Each row is a point on a tangle of strands that fork, close into loops and nearly touch. The rows are in no order.
Points whose rows are less than 48.1 apart are linked; no others are. Some points are linked to none.
(102): [25,6,-16,31,3,0,25,-41,-24,-39,0,42,35,2,37,-18,-23,19,-6]
(429): [-36,-8,21,0,-1,48,20,0,-19,-36,-14,-4,-11,22,28,-16,-43,2,15]
(460): [45,2,11,4,-1,-17,-15,15,54,53,14,-1,-10,-10,-32,17,25,6,-4]
(13): [-18,2,-30,6,-16,-45,-6,-34,-36,-27,16,1,34,-39,19,-5,10,-15,16]
(426): [44,7,6,3,5,-13,-8,15,43,42,9,5,-12,0,-31,21,18,0,-12]
(22): [-17,-14,3,-10,17,27,10,-5,-36,-69,-9,20,-4,16,34,-22,-59,-27,25]
(131): [18,4,-15,4,-7,-30,-30,-11,15,30,18,-13,20,-33,-23,30,44,3,5]
(493): [59,1,11,-3,13,-14,-3,26,33,39,4,12,-23,21,-30,12,6,-11,-24]
(253): [40,10,-41,13,5,-48,19,-50,-29,-34,7,53,45,-25,31,-5,-6,0,0]
(89): [5,3,-1,19,-9,9,13,-6,7,14,4,-3,9,-4,-3,6,5,15,-11]
(362): [-36,1,-5,-48,7,-41,-42,33,-6,-5,-1,-26,-23,9,-28,-5,20,-34,0]
(296): [-21,-1,-9,-8,-2,-19,-22,6,7,12,7,-29,3,-18,-22,8,33,-1,12]
(308): [-7,-15,15,10,9,33,19,3,-13,-23,-17,13,-7,34,16,-9,-39,-2,-11]
(160): [14,10,-2,37,-19,28,33,-37,-7,-7,4,14,32,-7,29,-5,-2,38,-5]
(271): [16,2,8,31,-21,29,24,-14,24,38,9,-10,6,-20,2,4,14,32,0]
(266): [-44,-1,-8,-12,-12,-13,-18,3,-11,-2,1,-28,4,-18,-10,1,24,1,12]
(318): [51,14,-18,5,12,-31,-5,7,12,19,-1,28,2,5,-29,28,6,-6,-27]
(481): [-55,-1,14,-61,12,-1,-33,38,-20,-16,-12,-20,-39,23,7,-12,-4,-41,8]
(273): [-2,-19,14,1,28,40,16,-4,-31,-65,-18,25,-7,30,33,-23,-60,-14,9]
(71): [1,-17,12,11,21,38,19,-3,-19,-40,-18,22,-5,35,26,-14,-52,-2,-4]
(455): [41,13,-10,18,-4,-14,2,-11,18,27,4,11,16,-19,-17,28,20,16,-12]
(341): [33,6,-2,25,-12,10,10,-15,29,36,8,-1,12,-30,-6,22,23,28,-1]
(182): [-6,2,-14,0,-7,-26,-24,-4,0,16,11,-18,12,-24,-24,15,36,-2,6]
(55): [3,-5,6,-43,17,-38,-30,39,-2,9,-1,-18,-34,28,-33,-2,13,-38,-19]
(546): [-2,-2,18,29,-22,39,26,-8,26,33,2,-17,-1,-16,3,-9,9,34,3]
(201): [-49,0,-5,-13,-10,-4,-13,2,-15,-10,-1,-23,2,-10,0,-4,8,-3,13]
(336): [3,7,-1,30,-17,19,22,-26,-2,4,5,1,22,-12,15,1,5,29,-5]
(186): [40,2,0,16,-11,-7,-13,-13,40,49,12,0,11,-39,-16,31,34,23,7]
(523): [-48,0,4,-58,9,-22,-39,41,-16,-7,-9,-27,-33,11,-11,-9,11,-38,5]
(250): [-17,-8,26,21,-21,50,29,3,31,35,-3,-24,-16,-12,5,-20,2,31,8]
(310): [60,-6,6,-5,23,-17,-1,28,21,28,-6,19,-24,31,-31,13,0,-20,-34]
(232): [-10,-8,13,8,0,31,22,1,-8,-10,-10,2,-9,26,15,-11,-27,5,-6]
(256): [9,-8,5,-21,9,-18,-17,32,10,16,2,-15,-30,24,-29,-1,10,-25,-16]
(439): [-25,-5,17,22,-13,53,34,-13,-4,-20,-6,-6,5,16,31,-16,-30,27,10]
(239): [-60,-2,18,-28,0,34,0,17,-12,-17,-10,-17,-19,17,17,-12,-18,-4,14]
(245): [-9,0,1,9,-10,7,6,0,7,15,4,-15,0,-8,-9,3,12,9,-3]
(354): [33,5,-7,10,-8,-21,-23,-12,32,42,16,-9,12,-34,-21,34,42,16,8]
(180): [-11,-7,9,-2,-9,8,0,16,23,31,9,-27,-12,-9,-17,-2,21,7,4]
(416): [-31,-8,8,-4,2,23,7,-4,-25,-48,-8,7,-1,15,26,-14,-42,-12,17]
(117): [-12,-2,-1,-41,13,-45,-36,36,-8,-5,-1,-13,-34,21,-33,1,9,-45,-15]
(499): [52,14,-16,8,5,-26,-6,-2,15,23,2,20,14,-7,-26,32,17,5,-17]
(592): [36,3,-27,23,13,-21,22,-41,-22,-43,2,55,39,-4,36,-20,-29,5,-4]
(377): [64,6,-9,0,25,-33,-7,21,11,21,-8,35,-8,24,-33,23,-3,-16,-38]
(143): [17,7,-9,33,-8,16,29,-39,-15,-26,0,27,34,3,31,-13,-18,27,-3]
(464): [-9,-5,7,-18,1,-4,-13,26,18,24,3,-26,-25,7,-24,-5,17,-7,-2]
(289): [-58,-1,15,-46,6,14,-20,31,-19,-20,-13,-17,-28,20,12,-13,-13,-25,14]
(230): [-73,10,1,-17,-12,13,-12,-4,-29,-34,-4,-21,5,-19,29,-15,-6,0,39]
(74): [37,3,-38,16,14,-36,21,-44,-28,-43,5,54,43,-14,35,-13,-19,-3,-1]
(277): [-16,-5,14,12,-7,34,23,3,6,8,-5,-11,-8,13,7,-8,-10,14,-6]
(411): [-72,7,-1,-17,-12,5,-14,0,-23,-19,-5,-29,6,-20,16,-10,6,0,35]

A fork is a point with three links, a tip a point with one. Leave the first point through the second and follow the links. Name the first fork or tip that comes.
(296); (182) => (341)
(256); (55) => (239)
(341); (271) => (250)
(318); (377) => (460)
(336); (160) => (253)
(277); (232) => (429)
(182); (296) => (230)

A tip is a point with one link. Name the tips that can be reached along the links from each point below, in the order of the rows.
(481) => (253), (239)
(296) => (460), (250), (230)
(416) => (429), (277)

Name the points in between on the shortest way along the links from the first point to the second, in order.
(182); (201) => (296) (266)
(232); (429) => (308) (71) (273) (22) (416)
(89); (464) => (245) (180)
(341); (182) => (186) (354) (131)
(245); (74) => (89) (336) (160) (143) (102) (592)
(493); (186) => (310) (377) (318) (499) (455) (341)
